The views of a scene show one set of named points, each view turned or mirrored, and shifted as a whole, with a little noise and some points left out.
(in the rows, 128 means zero)

Scene 1
View 1
mis: [129 116  95 128 149 175 141 114 161 178  78 124 105 153 172 145 252 195
 141 140]
Kuzo: [ 83 139 126 124 154 146 128 115 178 207  85 148 137 109 117 162 168 115
 107 120]
Led: [ 99 121 126 137 118 108 129 124 139 162 138 150 131 108 116 135  92 118
 102 132]
lonu: [113 128 106 140 137 155 138 117 158 160 102 118 113 133 151 140 201 162
 132 127]
suni: [132  96 112 143  97 100 136 129 106 126 164 143 111 130 143 111  92 160
 115 152]
fipo: [117 126 108 146 125 145 137 119 147 144 117 114 112 132 150 131 179 160
 132 129]
sola: [111 123 115 149 113 125 134 124 138 137 139 121 118 121 136 126 130 143
 121 129]
somef: [108 128 112 144 127 137 135 120 148 150 120 121 117 123 140 134 159 145
 125 126]
Rade: [117 119 112 147 114 124 135 124 133 134 140 127 114 124 141 124 131 150
 124 133]
Marus: [ 87 134 128 139 129 121 127 122 157 169 123 140 135 101 114 144 114 108
 105 121]
Nomik: [101 109 127 118 133 115 126 124 146 196 117 170 134 115 121 147 117 130
  98 144]
sipa: [ 85 139 127 136 137 132 129 119 167 178 110 136 135 105 114 149 139 110
 109 116]
lub: [104 109 125 127 122 109 128 125 135 177 132 165 129 115 121 138  99 128
  99 142]
baf: [ 89 124 132 126 133 114 126 123 154 190 118 162 138 103 111 149 107 110
  97 132]
pabaf: [100 121 120 127 135 130 130 120 153 183 111 149 128 117 128 145 144 133
 110 134]
Rolap: [102 112 127 129 119 100 128 127 133 170 139 162 132 108 116 135  83 120
  96 140]
gopa: [120 129 108 164 102 127 140 123 131 102 154  96 107 126 147 111 135 153
 137 123]
vogeg: [ 96 123 124 130 130 121 128 122 151 177 119 149 131 112 121 143 124 124
 106 130]
fiz: [ 97 118 124 118 140 127 129 121 155 200 105 164 133 115 123 152 139 130
 101 138]
mel: [102 126 122 146 115 112 131 124 139 146 141 135 126 110 121 128 101 123
 110 129]
View 2
suni: [166  88 116 120 103 101 148 135 152 165 120 135 158 103 131 161 189 159
 149  84]
sipa: [ 90 132 123 127 143 110 145 121 126 109 121 141 124 134 127 109 132 118
 118 129]
lub: [ 95 112 116 125 116  91 144 125 132 136 111 145 143 122 127 142 169 122
 137  87]
vogeg: [ 96 121 117 127 131 102 140 125 128 124 113 140 132 126 126 128 148 123
 127 111]
mis: [150 128  73 130 174 139  66 157  92 145  63  96  91  84 109 152  75 158
 105 167]
Marus: [ 93 125 129 123 130 104 154 119 134 115 127 146 134 135 131 112 150 121
 125 115]
baf: [ 70 124 121 127 126  95 147 119 128 117 115 148 136 134 125 124 156 110
 129  98]
sola: [151 111 121 125 128 116 146 132 141 139 126 134 138 116 131 131 152 151
 131 123]
pabaf: [ 98 125 110 127 139 107 128 128 121 126 105 135 125 121 123 131 136 126
 124 116]
gopa: [187 103 126 121 128 127 149 137 147 148 131 127 140 110 133 132 154 170
 133 135]
somef: [141 119 113 125 143 122 129 135 128 132 114 126 124 114 126 128 130 148
 122 137]
Rade: [156 108 117 123 127 116 142 135 141 145 119 131 139 113 129 138 154 153
 133 121]
Nomik: [ 71 121 111 128 127  92 135 123 122 124 104 145 133 126 123 134 153 110
 129  94]
Kuzo: [ 66 141 110 130 155 110 122 125 108 103 101 135 110 131 120 111 110 109
 110 136]
Led: [105 113 126 124 117  97 157 121 141 129 127 149 145 130 131 128 170 125
 135  96]
Rolap: [ 99 107 126 123 107  88 160 119 144 134 125 153 152 129 132 137 185 122
 142  79]
lonu: [146 125  99 128 157 131 106 143 114 134  96 114 108 105 119 134 104 152
 112 155]
View 3
Nomik: [166 101 105 127  95 152 132 108 156 146 123 106 185 124 126 102 131 129
 143 111]
vogeg: [148 113 117 120 101 150 135 110 149 148 114 110 169 131 130 111 126 136
 149 121]
mis: [ 98 171 154 113 101  99 116  83  84 104 112 150 181 212  56  77 106 155
 170  73]
lonu: [105 151 142 111 106 118 130  97 110 125 105 135 163 180  92  99 110 156
 167 105]
sipa: [139 100 118 116 101 150 155 109 149 145 111 122 169 131 115 110 113 151
 161 139]
baf: [163  96 105 124  96 157 141 111 160 151 120 106 178 116 133 110 127 134
 145 126]
fipo: [102 161 141 108 110 126 125 102 116 138  98 124 149 174 113 109 118 148
 165 110]
mel: [137 131 119 115 108 156 131 116 153 164 102  94 144 127 159 127 133 135
 147 131]
sola: [117 153 130 110 111 142 123 111 136 157  97 103 140 147 148 123 129 138
 153 123]
fiz: [159 105 113 127  93 144 135 103 145 138 121 115 188 133 111  96 124 136
 147 108]
Marus: [145 101 114 117 103 155 149 113 156 155 110 111 163 122 135 117 122 143
 155 139]
Rolap: [162 116 106 124 101 159 122 114 163 164 115  87 162 114 160 121 141 120
 137 119]
suni: [132 178 123 115 112 148  91 115 144 172 101  72 130 142 184 132 153 112
 133  98]
Led: [150 120 111 121 104 158 130 115 160 163 109  93 155 119 155 123 134 129
 143 127]
Kuzo: [150  80 116 122  94 144 162 103 145 128 121 138 193 134  86  94 104 156
 164 132]
lub: [159 121 109 125  99 155 120 112 155 156 117  93 167 124 148 113 138 121
 138 109]
pabaf: [144 119 120 120  99 141 133 106 141 140 115 117 173 141 116 102 122 140
 153 114]
gopa: [ 97 177 140 102 120 137 118 113 128 162  87 100 119 160 158 134 130 141
 157 125]
View 4
Rolap: [129 136 154  86 110 129 141 112 122 142 130 118 157 113 126 128 109 123
 144 132]
Kuzo: [149 148 188 137 101 143  86 174 107 106 104 173 110 118 140 141 115 128
 147 152]
somef: [141 122 132 154 141 135  96 128 114 139  90 150 126 139 147 128 161 132
 134 141]
fipo: [140 121 124 165 145 132  93 127 116 142  87 156 119 142 146 123 170 136
 135 144]
pabaf: [141 139 157 130 112 136 107 142 116 131 108 153 125 122 134 125 127 130
 146 144]
fiz: [143 145 166 122  99 139 113 152 118 128 118 157 123 113 124 122 113 130
 152 149]
Rade: [131 119 121 132 140 129 118 105 119 149 102 130 144 136 142 126 156 130
 133 134]
Marus: [137 136 171 102 117 133 112 132 109 119 114 135 142 122 145 152 115 120
 134 133]
sipa: [141 137 177 119 117 137  99 147 107 114 105 149 130 124 149 152 120 122
 136 138]
Led: [129 133 154  93 120 129 131 114 116 135 123 123 154 120 136 137 117 123
 137 132]
vogeg: [137 137 161 115 113 134 116 134 117 131 115 141 135 120 133 133 120 127
 142 141]
mis: [156 131 117 223 131 144  69 167 123 145  73 203  77 142 132  88 187 152
 154 169]
lonu: [147 127 135 178 137 138  82 145 115 136  80 173 107 141 145 119 168 138
 140 151]
sola: [133 119 130 127 143 129 115 109 116 144 103 129 145 135 146 134 151 128
 130 133]
lub: [131 138 151 100 108 130 136 121 122 143 127 130 147 113 123 121 115 127
 148 138]
mel: [130 126 146 101 130 127 126 108 115 137 114 120 154 126 142 142 129 122
 131 128]
gopa: [130 107 110 139 161 125 113  92 115 154  92 123 149 148 154 135 174 130
 122 129]
View 5
gopa: [128 115 173 134 148 142 107 145 148 143 120 183 117 155 128 117  94  84
  89 105]
Marus: [127 148 144 144 109 134 145 130 150 146 133 143 122 105 140 144 122 126
 135 133]
sola: [126 122 162 136 136 142 119 138 143 143 126 166 121 139 131 129 107 101
 107 123]
Led: [113 131 141 145 123 143 134 147 144 153 131 145 136 110 153 149 108 117
 138 141]
Kuzo: [145 151 143 132  96 136 152  91 131 129 137 128  97 107 106 138 167 156
 128 150]
fiz: [127 129 134 135 114 150 135 113 120 138 136 130 117 111 125 145 148 145
 132 164]
suni: [101  93 153 139 163 161  96 170 131 159 123 169 146 145 158 137  82  88
 113 140]
fipo: [143 117 170 126 136 145 114 110 130 127 126 167  99 154 102 115 131 112
  87 127]
lonu: [150 119 168 123 131 143 116  96 123 120 127 163  88 156  89 113 152 125
  83 134]
Rade: [124 114 160 134 142 147 114 140 139 144 126 166 122 143 132 127 106 100
 103 126]
lub: [110 121 135 141 128 153 128 143 130 150 132 140 137 113 151 152 118 125
 138 158]
somef: [138 125 163 131 131 142 123 117 136 133 127 161 106 141 112 122 128 115
 100 128]
mis: [161  97 171 109 142 158  99  69  96 101 125 161  70 179  58 102 182 138
  63 155]
baf: [119 140 133 144 109 142 145 130 137 149 135 131 129  98 143 152 128 138
 146 153]
Rolap: [105 126 132 146 127 148 130 153 138 158 133 139 144 105 161 155 106 120
 143 153]
vogeg: [124 132 144 138 119 144 133 129 138 145 132 144 122 116 136 139 123 124
 127 142]
Nomik: [118 130 130 139 115 149 138 124 125 145 135 128 128 105 140 152 137 142
 142 166]
pabaf: [129 128 145 133 118 145 132 115 127 138 133 141 113 122 123 137 140 134
 122 150]
mel: [119 132 150 144 126 140 130 147 149 153 129 155 133 119 148 140 101 108
 126 127]
View 6
somef: [133 144 120 137 117 104 132 120 130 137 101 136 105 139 148 147 114 138
 119 146]
vogeg: [120 140  93 122 114 126 132 148 133 131 127 122  99 113 137 141 118 140
 140 124]
fiz: [118 155  76 125 101 132 133 162 115 137 125 123  99 122 129 150 120 146
 140 120]
Nomik: [116 145  75 115 106 139 133 161 122 128 134 115  97 108 129 138 121 146
 146 113]
suni: [144 118 119 100 141 132 142  81 121  83 112 100 119 115 157  82 111 156
 121 136]
Marus: [113 131 102 123 120 124 130 150 156 136 134 123  94 101 138 145 119 129
 147 125]
Kuzo: [110 162  82 144  91 117 129 181 130 163 122 141  92 129 125 183 121 132
 141 126]
Led: [119 121 100 111 127 134 133 135 146 115 135 110 101  97 142 121 118 138
 145 122]
lonu: [139 164 117 153 104  94 132 124 110 150  84 149 108 166 144 166 114 144
 107 154]
Rade: [138 131 124 122 129 113 136 102 133 116 106 122 112 128 154 121 113 142
 120 144]
sipa: [113 141 102 135 113 116 128 158 150 149 128 132  92 113 135 162 118 127
 143 128]
mis: [150 195 107 165  82  88 134 124  68 160  59 160 116 204 141 180 114 159
  87 164]
Rolap: [119 123  91 102 125 143 136 137 136 108 139 103 103  92 139 112 118 145
 148 113]
mel: [123 118 114 115 132 124 134 122 151 118 126 115 103 103 148 120 115 135
 139 129]
baf: [111 137  82 116 113 137 134 163 140 131 141 116  96  99 131 140 121 138
 153 114]
sola: [131 125 126 125 132 112 134 110 147 121 114 124 105 118 152 125 113 135
 128 140]
fipo: [141 150 128 144 116  96 134 110 121 138  86 142 110 156 150 149 112 142
 109 154]
pabaf: [123 150  92 129 107 123 132 149 124 137 118 126 102 126 135 148 119 142
 134 129]

In a view up to two points have been moved. Name them for each view, in the order of its rows, or write none.
view 1: Nomik, gopa
view 2: Rolap
view 3: Kuzo
view 4: somef
view 5: vogeg
view 6: sola

Scene 2
View 1
zigad: [147 115 142 109 164 177 109 106 118 110  89  96 105 101 120 144 114  59
 105 133]
galis: [151 137 108 133 116  96 131 105 126 114 130 119 111 134 140 119 135 128
 158 151]
dup: [111 125 116 126 145 142 120 127 133 101 110 115 109 139 137 131  97  98
 119 153]
Nufom: [127 125 123 120 142 137 119 116 131 107 110 110 110 128 137 133 108  98
 123 147]
tagam: [171 131 120 125 127 122 124  93 117 117 116 107 109 110 127 128 146 103
 149 140]
volig: [138 130 125 118 132 100 123 115 137 121 123 118 112 130 146 127 120 119
 136 145]
dibu: [141 131 103 139 128 138 126 109 118 100 115 113 109 133 127 124 121 105
 144 155]
Pefam: [115 136 113 126 123  80 128 127 145 118 135 127 115 153 157 121 109 140
 142 157]
zaka: [134 132 115 127 126 102 127 115 134 115 125 118 111 138 146 124 118 122
 141 151]
Nibir: [108 128 121 121 140 115 120 130 142 110 119 120 111 143 149 129  96 114
 121 152]
nare: [136 133 106 136 126 117 127 112 126 106 121 118 110 136 135 124 123 116
 144 153]
bonav: [163 121 125 124 147 170 116  97 110 107  96  98 106 103 115 136 130  72
 127 138]
Sani: [132 124 117 128 147 165 116 112 119  98 101 105 106 123 123 134 110  82
 120 148]
kopal: [121 130 124 117 134  97 124 124 144 118 124 121 112 141 152 128 109 122
 131 148]
Zabe: [ 95 125 101 139 142 158 122 135 129  85 108 117 110 153 136 129  85  98
 116 163]
det: [153 126 132 114 137 114 121 104 129 124 114 111 111 116 139 131 129 105
 134 138]
View 2
galis: [147 108  99 102 128 139 131 120 119 128 151 124 121 161 144 136 119 122
 101 109]
zigad: [103 178 166 164 102 121 121 105 111 102 152 144 152 141 117  92 129 110
  83 158]
det: [124 147 114 120 127 140 112 119 119 116 150 135 138 154 133 118 126 118
  93 118]
Nufom: [109 135 136 142 114 129 130 120 118 117 144 143 129 134 133 122 126 124
  97 125]
tagam: [147 137 111 110 125 137 123 112 116 121 157 122 138 171 136 118 122 113
  91 125]
bonav: [128 161 155 144 103 121 130  99 108 111 157 131 149 160 124  99 122 109
  82 158]
Zabe: [101 101 159 161  97 113 160 122 117 123 136 149 111 113 136 134 124 134
 106 129]
dup: [102 120 143 150 109 124 140 125 119 119 139 147 121 123 135 127 126 129
 101 123]
volig: [121 127 106 119 129 140 120 127 124 122 144 139 124 143 140 131 127 126
 101 105]
Pefam: [117  94  94 115 133 144 128 137 129 128 136 142 108 129 147 150 127 137
 113  85]
dibu: [135 114 133 130 108 123 147 111 113 126 149 128 124 151 139 126 119 122
  97 131]
Sani: [113 138 157 155 100 117 143 111 111 116 147 142 133 138 127 113 124 119
  93 145]
kopal: [109 118 107 126 127 141 123 133 126 121 140 146 118 129 142 137 127 131
 106  98]
View 3
Zabe: [141 136  97 140 120 103 162 120 159 149 155 135 131 117 135 139 121 142
 121 139]
nare: [147 150 123 154 163 131 130 119 131 149 129 145 132 117 100 127 119 111
 114 118]
galis: [152 159 132 160 182 140 116 116 123 154 119 149 132 112  82 120 115 101
 109 114]
kopal: [136 152 117 153 159 130 135 123 131 139 135 142 126 124 110 138 124 105
 131  94]
bonav: [153 111 150 121 127 131 111 118 120 123 115 143 154 127 122 104 139 132
  75 153]
zaka: [143 154 123 155 166 133 128 120 129 145 129 144 129 118  99 129 121 107
 119 106]
dup: [140 135 112 139 132 117 144 123 143 138 141 139 134 122 126 133 128 128
 118 127]
volig: [140 149 128 149 162 135 124 122 124 137 126 144 131 122 105 129 127 103
 120 101]
zigad: [145  99 146 106 105 125 118 124 122 107 125 137 153 135 145 112 150 139
  85 144]
Nibir: [134 143 108 143 139 116 148 124 143 136 146 138 127 126 126 140 126 120
 132 107]
det: [144 137 141 139 156 141 111 122 114 125 119 144 139 127 108 121 135 106
 107 109]
dibu: [154 140 125 147 153 126 129 116 134 153 126 144 139 114 102 118 119 124
  95 140]
tagam: [155 138 152 142 164 144 102 116 112 138 108 149 145 120  95 108 130 107
  87 129]
Pefam: [137 168 108 166 177 129 141 123 134 153 137 144 120 117  96 142 113  98
 140  89]
View 4
dibu: [131 114 121 144 124 119 110 120 121 114 122 118 148 121 145 136 120 101
 148 124]
Nibir: [139  87 117 154 107 137 114 125  96 137 108 105 126 137 136 133 114 115
 117 128]
kopal: [136  81 104 147 113 131 136 109 103 122 115  96 131 132 147 135 122 121
 121 111]
Zabe: [140 107 136 158 112 135  83 133 102 138 106 129 134 134 131 136 113  96
 129 148]
bonav: [122 160 107 135 112 104 115 166 130 137 136 100 149 115 125 118  87 121
 165 114]
Sani: [129 137 119 145 110 118 100 155 116 141 122 111 140 124 125 124  96 110
 148 129]
Nufom: [132 115 111 145 110 123 117 136 109 135 120 102 135 128 131 129 105 118
 136 120]
galis: [128  99 101 137 129 116 142  97 124  96 132 103 150 118 161 140 132 111
 149 100]
tagam: [122 132  95 131 124 103 141 127 134 108 138  93 152 112 146 128 109 121
 163  95]
zaka: [134  91 107 147 118 126 130 108 109 116 119 102 137 128 150 138 123 115
 131 114]
volig: [132  94 100 142 117 122 141 113 111 118 123  92 136 126 148 133 118 122
 133 105]
nare: [132 104 111 142 123 120 124 112 119 110 124 111 147 121 150 137 124 109
 145 113]
det: [128 116  93 136 114 114 145 129 118 122 131  86 139 123 142 126 107 130
 142 100]
View 5
Sani: [121  99 146 145 137 129 140 159 157 124 164 175 123 121 117 138 138 114
 143 112]
zaka: [123 125 116 162 119 132 147 143 135 115 118 165 128 145 130 117 145 148
 102 103]
volig: [119 127 114 159 118 135 144 138 127 116 122 170 131 148 134 121 138 138
 106 102]
bonav: [ 95  83 135 133 117 123 132 144 159 116 164 179 131 125 111 139 133  93
 150 103]
tagam: [ 90  96 112 144  96 121 135 131 149 102 126 170 136 139 119 122 140 118
 122  91]
Nibir: [146 135 135 164 150 143 148 158 128 132 142 172 121 139 137 128 139 143
 114 117]
nare: [121 114 123 158 117 126 148 148 149 110 121 160 127 134 122 118 148 146
 110 101]
kopal: [133 137 119 166 131 140 145 145 121 122 122 170 127 149 140 122 137 148
 101 107]
Zabe: [154 119 153 159 158 137 152 175 157 132 154 162 112 118 123 130 147 148
 129 123]
dup: [140 121 141 157 146 136 146 163 141 129 150 170 119 131 129 131 140 136
 125 116]
Pefam: [139 143 114 176 127 140 153 146 122 118 103 161 126 150 140 111 147 168
  87 105]
det: [104 116 113 149 111 131 136 134 129 113 133 178 135 148 131 127 133 117
 117  97]
Nufom: [125 117 133 153 134 135 141 151 138 125 148 173 125 136 129 131 137 125
 125 110]
zigad: [107  92 143 131 134 131 128 149 146 129 185 192 130 130 122 151 122  81
 159 111]
galis: [110 116 108 161 102 124 147 137 145 102 103 158 132 141 124 109 151 150
  99  92]

In a view up to two points have been moved. Name them for each view, in the order of its rows, or write none.
view 1: Nibir
view 2: tagam
view 3: Zabe, nare
view 4: dibu, zaka
view 5: none

Scene 3
View 1
kozi: [128 131 119 127 135 143 126 120 130 127 144 124 135 135 151 152 119 131
 157 130]
Madu: [158 114 119 145 102  92 159 174 138 133 120 113 193 137 131  64 118 154
 122 115]
bebe: [138 129 112 135 123  97 143 163 142 121 138 123 149 129 145 117 106 115
 148 131]
tufi: [125 119 120 113 134 138 131 140 131 131 154 118 161 134 148 155 116 135
 163 139]
fom: [136 145 112 151 129 128 125 113 133 121 124 129 109 133 151 130 118 120
 144 116]
ruk: [139 140 110 149 123 104 139 143 140 119 129 127 126 130 147 116 111 112
 141 121]
muvo: [123 146 107 137 139 107 129 140 144 114 147 131 103 124 155 154 102  90
 162 134]
tos: [139 116 123 123 122 134 139 140 128 136 139 116 173 138 140 122 124 154
 146 127]
pes: [115 141 113 123 148 135 119 123 136 117 157 130 106 126 160 181 106  98
 174 140]
zupe: [124 120 120 113 136 139 129 139 132 130 158 119 155 132 150 161 114 131
 167 141]
rud: [150 113 124 134 112 124 147 151 130 138 128 114 190 140 135  93 126 164
 132 120]
riz: [140 128 122 141 126 145 129 114 127 132 126 122 144 140 145 123 127 151
 140 117]
dez: [140 138 117 150 125 137 129 113 129 125 119 125 128 137 147 120 123 140
 138 114]
Nez: [144 121 119 136 117 117 142 148 135 131 130 118 167 137 140 105 119 145
 139 122]
View 2
pes: [140 162 132 134 149 125  96 156 138 126 167 139 144 162 132 133 176 166
 154 110]
zupe: [145 147 106 140 128 139 117 160 125 135 155 148 121 138 135 140 145 148
 148 137]
muvo: [120 161 132 124 147 110 116 134 138 114 155 131 136 175 123 134 167 173
 132 117]
riz: [126 105 106 140 102 126 119 128 127 137 155 124 131 122 147 135 136 160
 120 121]
ruk: [107 134 116 124 123 111 135 115 131 116 145 124 125 163 125 138 142 172
 110 127]
tufi: [138 139 105 138 122 133 122 151 125 133 153 144 120 137 136 140 141 152
 141 137]
dez: [116  99 114 135 100 117 117 115 130 134 156 114 139 131 147 132 141 167
 111 111]
tos: [131 118  93 140 105 134 134 139 118 137 146 139 110 122 140 142 121 149
 127 146]
Nez: [117 120  96 133 105 125 145 123 120 129 139 133 109 135 131 142 119 156
 112 146]
rud: [119 105  83 137  92 130 153 124 114 135 134 135 100 120 139 144 103 147
 110 156]
kozi: [137 132 114 139 123 129 110 145 130 135 159 134 133 138 140 135 151 160
 139 120]
bebe: [112 146 108 125 127 118 146 125 125 117 138 135 110 160 119 142 132 163
 118 144]
Madu: [ 99 109  80 127  91 119 178 104 113 124 122 129  88 136 123 147  90 154
  89 168]
View 3
ruk: [121 112 131 117 116 135 110 112 170 141 151 126  98 119 118 135 141 112
 141 114]
bebe: [135 110 136 132 117 134 107 129 164 152 146 115  95 113 115 148 139 125
 134 120]
pes: [109 141 137 121 146 107 111 144 158 168 111 134 128 149 100 124 114  71
 155 125]
Madu: [149 104 141 126 109 156 114 114 153 136 189  93  82  78 124 169 183 171
 124 119]
tufi: [127 141 147 125 144 123 116 147 142 166 139 111 119 121 103 147 151 113
 144 129]
dez: [103 137 136  92 137 134 127 105 149 130 166 128 117 116 116 127 173 111
 153 118]
muvo: [115 120 129 125 124 118 104 129 173 156 120 135 108 142 110 127 113  85
 147 117]
Nez: [132 124 141 118 128 139 117 126 147 147 167 107 103 102 114 153 168 138
 137 123]
zupe: [127 146 149 130 150 116 115 156 138 174 132 110 125 125  97 146 145 108
 146 133]
kozi: [113 146 142 113 146 121 120 137 144 158 139 121 125 128 104 133 151 100
 152 126]
rud: [139 128 149 118 132 145 125 128 135 146 178  98 101  88 114 162 189 156
 135 125]
riz: [111 145 142 100 145 133 128 121 139 142 163 120 120 114 110 135 175 118
 152 123]
fom: [106 126 129 103 126 129 117 108 164 134 151 134 110 127 118 123 149 100
 149 114]
View 4
dez: [137 125 149 119 107 145 126  98 122 107 101  99 111 149 132 105 125 154
 122 123]
bebe: [138 151 144 138 113 129 150 119 150 112 133 147 134 123 116 133 119 151
 120 132]
ruk: [139 150 136 136 123 139 147 105 143 100 121 127 122 129 116 123 123 152
 124 131]
tufi: [114 130 154 134 112 108 114 132 133 130 140 129 133 135 133 129 122 153
 122 123]
muvo: [112 158 119 151 155 117 127 110 147  96 145 114 122 119 119 133 130 151
 134 125]
Madu: [175 136 172 112  60 154 179 117 145 127 105 173 139 136 110 123 108 151
 104 142]
kozi: [110 130 147 135 122 113 109 121 126 120 132 108 123 140 137 120 126 152
 126 119]
rud: [152 121 178 113  64 136 148 126 132 138 111 151 134 146 127 118 112 152
 108 131]
riz: [130 119 158 120 100 133 120 111 121 121 110 107 117 149 136 112 122 153
 120 121]
tos: [132 122 170 121  85 121 127 127 129 136 124 136 132 142 133 121 116 153
 114 127]
Nez: [140 132 159 125  93 133 139 117 134 123 119 135 129 138 125 121 117 153
 118 128]
fom: [127 138 134 132 129 138 126  97 129  98 115  97 112 139 128 113 127 152
 128 122]
View 5
pes: [167 147 113 116 108 145 113 140 155 131 158 153  78 120 112 165 103 146
 143 135]
Madu: [113  92 118 109 116  92 149  95 127  88 123 105 163 115 214 127 105 102
  92 114]
dez: [165  87 115  94  89 122 119  97 125  89 150 119  93 129 164 168  97 123
 118 129]
tos: [141 108 117  98 104 116 158 104 133 116 131 131 131 137 163 164 113 113
 116 133]
zupe: [148 136 116 106 108 129 151 124 147 136 139 148 113 134 132 168 115 127
 129 137]
muvo: [155 140 113 126 115 134  96 141 153 115 158 141  88 104 135 144  94 143
 131 121]
tufi: [147 128 116 105 109 125 146 120 143 126 139 142 115 131 142 164 111 125
 126 134]
bebe: [133 125 115 120 119 115 121 124 145 109 140 128 125 109 167 133  99 126
 115 119]
fom: [167 105 113 105  96 128 102 112 135  94 156 125  84 118 152 159  92 133
 125 124]
ruk: [146 115 115 117 111 119 105 119 140  98 149 124 108 107 166 136  92 130
 116 117]
rud: [129  95 118  97 107 103 162  92 125 102 125 118 146 135 189 153 111 104
 104 128]
Nez: [135 105 116 104 109 111 141 105 132 103 134 121 132 123 178 149 104 114
 110 126]

In a view up to two points have been moved. Name them for each view, in the order of its rows, or write none.
view 1: tufi, dez
view 2: none
view 3: fom
view 4: Nez
view 5: none
